A landscape with many valleys, sampled at points; each row gives a point and its height.
A ball rolls from a point to the lowest of its 2 nearest points, and stops where none of them is lower. Distance is the straight distance between rows; heights are no part of it.
k_344: [144 104 120 112 128 147 132 129 149 149 107 120 134 129 141 136 124 139
 128 103 149 102 130]  (h 512)
k_360: [ 95 139 110 100 110 121 109 120  84  98 118 161 122 120 123  94 130 108
 150 135 162 148 127]  (h 495)
k_893: [117 108 148 152 163 135 148 148 131  52 101  89 131 173 109 105 145  53
 114 160 104  77  80]  (h 233)
k_221: [112 101 122 154 154 158 132 128 155 152  91  78 134 157 138 120 134 128
  99 111 138  66 129]  (h 275)
k_617: [196 145  83 103 131 139 104 164  61 179 140 153 107  72 129 124 139 130
  91  90 187 143 146]  (h 330)
k_457: [ 70  98 162 137 145 131 134  93 138 136 132 118 122 105 176  82 179 166
 146 125  89 121 146]  (h 31)
k_994: [ 66 135  71 163 111 125 170 127 152 123 138 108 153 134  91 148  68 182
 137 142 145 133 124]  (h 369)
k_281: [185 133 108 138  95 152 126 157 113 151 138 124 131 127 109 163  71 127
  67  90 148 141 131]  (h 449)
k_182: [149 134 167 131  98 154 106 133  98 103 118 126 126 173 144 141 121  94
  54  83 124 123 136]  (h 318)
k_933: [159 178 116 136 136  80 104 151 139 143 152 132 131 131 112 147  70 140
 144 178 124 155 132]  (h 284)
k_71: [109 116 133 131 157  63 167 103 151 124 176 136 113  52 164 138 174 155
 185 155  96 152 117]  (h 708)
k_782: [125 134 164 115 104  90 109 104 140 111 147 144 112 131 152 148 127 119
 140 118  98 165 136]  (h 359)
k_351: [175 134 136 134 153 102 139 147 176 160 167 120 131 108 152 132  93 175
 130 146 102 130 133]  (h 736)
k_721: [168 173 136 139 130 118 100 164 146 158 139 137 133 152 126 133  65 117
 111 179 132 117 138]  (h 265)
k_861: [116  91 136 174 142 109 152  74 155 129 130 100 132 129 165 149 179 154
 104  54  92 104 154]  (h 273)
k_93: [ 98 122  96 129 140  68 156 106 115  81 154 132 118  77 125 140 147 106
 179 155 134 160  94]  (h 600)
k_857: [103 118 101 183 168 118 138 155 134  76  89  78 135 176 100 135 129  64
 106 129 118  69  95]  (h 203)
k_380: [105 152 159 167  89 151 101  93 168 167 128 140 126 153 155 108 106 128
 109 151  79  93 188]  (h 189)
k_946: [157 127  77 140 120 141 101 116 117 165  97 119 113 135 137 161 120  67
  97  85 183  80 138]  (h 399)
k_490: [180 139 134 120  75 154 143 133 143 139 154 158 137 132 114 143  77 161
  89  98 129 142 149]  (h 483)
k_97: [112 152 106 113 105 113  91 102 148 165 114 147 125 140 143 151  97 135
 168 144 156 125 149]  (h 277)
k_621: [124 122  53 132 134 106 112 118 116 146  90 125 117 115 134 152 133  87
 147  99 180  97 132]  (h 370)
k_966: [ 95 140 125 103  96 205 114 113  98 127 100 157 137 177 138  87 129 104
 116 140 165  94 160]  (h 317)
k_311: [121 105  79 153 167 126 148 175 137 102 108  78 132 142 112 138 105 109
 106 111 133  92  85]  (h 173)
k_240: [150 136 139  89 114 148 166 128 124  93 165 186 133 102 108  56 156 147
 156 166 130 149 129]  (h 541)
k_541: [104 164 114  94 102 169 113 140  70 113 118 163 135 160 111  92 103 125
 122 142 186 139 140]  (h 420)
k_451: [109 135 159 175  73 159 115 119 111 123 109 118 141 181 113 149 114 114
  40  79 133 100 150]  (h 262)
k_596: [102 132 142  98 102 163  98  90 132 163 108 154 114 136 160 110 148 144
 141  96 146 117 165]  (h 85)
k_516: [125 142 105 104 114 139  96 102 137 206 127 133 120 113 127 151 101 171
 156 119 176 134 148]  (h 234)
k_36: [218 144 138  80 105 172 109 145 125 176 152 178 114 119 139 138 120 143
 108 108 155 139 154]  (h 473)
k_461: [135 157 182  82 161  95  80 134 102 132 159 154  95  90 135 101 162 129
 169 171 114 176 103]  (h 669)
k_13: [157 124 151 116  86 176 143 117 161 154 153 163 129 137 141 101 106 167
  93 107 112 121 165]  (h 530)
k_302: [169  91  73  80 122 136 146 152 120 151  84 139 138  98 111 170 137 134
 167  91 182 128 114]  (h 432)
k_37: [117 100 176 156 167 165  97 105 157 176  87  71 133 179 155 124 167 130
 103 107 111  64 150]  (h 238)
k_441: [ 76  90 148 139 140 159 124  81 137 173 102 113 119 116 175  94 187 165
 124  82 115  94 167]  (h 127)
k_540: [ 64 126 189 214  96 161 111 102 133 113  80 101 178 216  96 121 155 109
  80 135  73  71 174]  (h 126)
k_396: [122 129 145 134 153  85 149 123 169 133 174 116 129 101 153 140 119 174
 164 160  94 154 120]  (h 724)
k_406: [135 151 147 154 103 131 124 125 174 145 136 139 135 149 144 128  88 132
 119 161 101 107 159]  (h 232)
k_132: [194 146  87 116 158 148 151 198  69 118 151 135 136 103 100  94 118 136
  81 120 164 148 117]  (h 249)
k_338: [167 160 166  99 145  84  93 139 108 110 167 146 110 103 107 120 129 109
 159 183 112 193  94]  (h 654)
k_128: [174 117 150  94 119 176 131 170  96  98 108 126 137 172 139 141 120  95
  80 107 143 118 114]  (h 331)
k_717: [ 59 107 165  99 125 112 112  92 116  79 100 117 121 152 131 128 165 107
 170 131 128 141 104]  (h 197)
k_354: [148 109 161 103 139 163 150 165 118  65 104 119 139 178 124 111 139  74
 104 145 127  97  92]  (h 279)
k_368: [ 53 125 127 189  99 165 151 122 148 106  86 101 163 189 104  89 111 110
 117 178  92  74 150]  (h 223)
k_160: [111 157  57 149 161  82 142 160  96 101 152 111 129  94  70 116  95 148
 153 163 146 181  91]  (h 90)
k_882: [110 143  38 153 125 109 160 141 154 139 135 112 141 124  88 179  62 158
 158 138 151 132 120]  (h 336)
k_273: [100 117 151 142 138  58 135  81 134 103 159 112 114 101 174 185 173 128
 150  98  78 170 128]  (h 340)
k_838: [139 150 112 134 166  99 151 150 108  88 170 131 121  90  74  92 124 122
 150 195 131 165  76]  (h 137)
k_63: [148 140 158 121 112 185 155 150 146 135 152 152 143 148 126  76  97 168
  96 162 113 113 151]  (h 586)
k_165: [110 115 198 134 160 155  96 124 150 146  95  95 132 180 167 101 157 112
 114 152  84  81 137]  (h 200)
k_693: [142 127 142 115 116 159 167 138 140  93 148 154 141 129 118  54 127 143
 129 164 111 118 126]  (h 596)
k_649: [100 129 120 104 138 100 139 121 119 111 139 148 123  95 116  89 148 139
 186 166 147 145 109]  (h 559)
k_17: [104 133 153  98  93 169  88  88 156 212 123 136 110 136 141 147 116 172
 136  96 154 126 157]  (h 179)
k_55: [ 53 147 158 186 103 138 120 155 147 119  88 102 168 197 101 132  86 120
 106 191 113  89 126]  (h 280)
k_874: [103 144 197  85 159 135  87 126 118 133 135 145 102 118 162  74 168 122
 160 178 102 144 115]  (h 693)
k_828: [125  91 147 138 144  83 143  92 134 121 146 114 116  90 183 163 185 141
 120  59  89 143 133]  (h 311)
k_485: [211 145  93  92 144 157 123 184  41 152 144 147 137  96 106 123 135 147
  91  98 174 181 132]  (h 293)
k_404: [ 99 136 168 115 150  78 117 109 112 123 176 146  98  64 152 111 169 152
 157 145  97 187 111]  (h 689)
k_29: [151 133 159  88 117 116 118 122 147 139 155 160 117 113 151 127 132 162
 146 115 108 164 137]  (h 397)
k_993: [ 78 137 159 235  80 153 118 107 130 128  93 105 170 197  87 160 133 113
  44  97 114  70 164]  (h 198)
k_317: [ 80 145 202 114 131 130  67 113 129 144 134 141  95 141 171  98 149 128
 129 133  79 146 140]  (h 721)
k_329: [ 81 142 158 170 119 115 130 154 134  90 118  99 148 169 110 123  92 105
 100 167 107 112 109]  (h 292)
k_466: [154 115  51 153 161 124 150 197 130 132 125  82 125 114  91 166  78 125
 102 105 138 124  88]  (h 147)
k_200: [175 143 124 115 144  63 120 133 103  91 165 131 119  82  91 162 120 102
 175 178 111 220  90]  (h 639)
k_589: [ 93 125 131 111 120 173 113 109 124 152  99 147 130 142 154  73 150 125
 147 145 146  95 160]  (h 201)
k_130: [ 93 113 105 153 114 114 157 117 146 110 129 104 146 135 123 155  97 162
 127 111 124 135 124]  (h 412)
k_552: [190 122 123  88 114 183 127 136 151 175 124 157 124 129 143 127 117 127
 120 118 163  93 143]  (h 503)
k_191: [168  71  94  94 124 141 125 148  90 175  76 125 120  79 137 177 165 120
 125  50 182 118 124]  (h 396)
k_78: [156  71 117  80 128 149 168 145 149 128  87 120 152 135 123 161 139 150
 147  82 154 111 104]  (h 472)
k_692: [210 151 139  67 120 135 125 144 130 141 153 193 121 108 130 112 138 150
 150 124 126 161 149]  (h 438)
k_58: [170 151  78 141 173 106 177 186 129  95 174 128 126  97  64  87 111 144
 135 170 120 146  81]  (h 175)
k_225: [ 97 131 161 125 115  71 103  79 111  85 142 131 104 118 151 168 153  93
 144 111  93 186 112]  (h 322)
k_872: [169 115  86 152 111 154 130 142 121 144 106 102 126 142 107 176  90  91
  75  71 159 105 119]  (h 425)
k_35: [103 101 101 167 142  86 184 100 154  94 139  87 139 117 145 183 146 143
 136  84 101 127 120]  (h 451)
k_212: [129 136  68 112 111 108 127 109 139 134 110 158 131 115 126 144 112 113
 180 134 166 118 144]  (h 323)
k_34: [ 78 104 133 112 133  77 110  93 105  99 105 109 126 132 140 169 157 107
 161 100 129 159 108]  (h 272)
k_247: [ 91  91 138 162 123 158 124  49 141 170 109 107 123 127 155 131 185 154
 106  44 128  87 171]  (h 205)
k_644: [204 144  68 123 166 131 168 202 123 114 151 128 137 105  79 111  98 142
 116 136 144 139 104]  (h 209)
k_321: [ 71 113 191 136 137 126 109  91 123  85 103 106 124 169 136 104 172  85
 133 144  94 117 115]  (h 105)
k_921: [185 133 126  65 110 120 144 135 115 105 143 195 128 102 106 104 153 133
 177 138 144 170 129]  (h 480)
k_167: [123 161  77 146 137  79 146 133 161 111 146 124 136 131 102 162  70 122
 178 184 122 142 113]  (h 308)
k_983: [ 76 125 156 150 113 131 120  77 158 135 124 129 126 144 162 102 140 137
 134 138  84 109 168]  (h 123)
k_551: [128 135  48 166 162  84 145 174 119 115 144  96 123  95 100 159  81 125
 126 133 122 157  92]  (h 125)
k_471: [205 100  85  89 115 171 128 164  64 188 110 145 116  65 121 157 153 127
 100  62 199 139 133]  (h 363)
k_431: [102 111 200 140 165 129 115 117 141 107 118  97 124 152 160  89 169  89
 127 176  75  98 114]  (h 162)
k_956: [134 127 128 114 140  66 138 106 116  83 172 145 106  57 103 147 161  99
 191 182 125 187  82]  (h 622)

Where does a ball stop that starts at each point below?
k_344: k_160
k_128: k_160
k_994: k_457
k_273: k_457
k_71: k_596
k_93: k_596
k_490: k_596

Call two points neighbours if one is among the 2 nearest of the other. Go from one point of each pair to the other, from neighbour to neighbour, staying as low as possible. Name the highest point that can't be avoided.
k_225 / k_160: k_344
k_457 / k_596: k_693
k_160 / k_540: k_128
k_225 / k_457: k_273
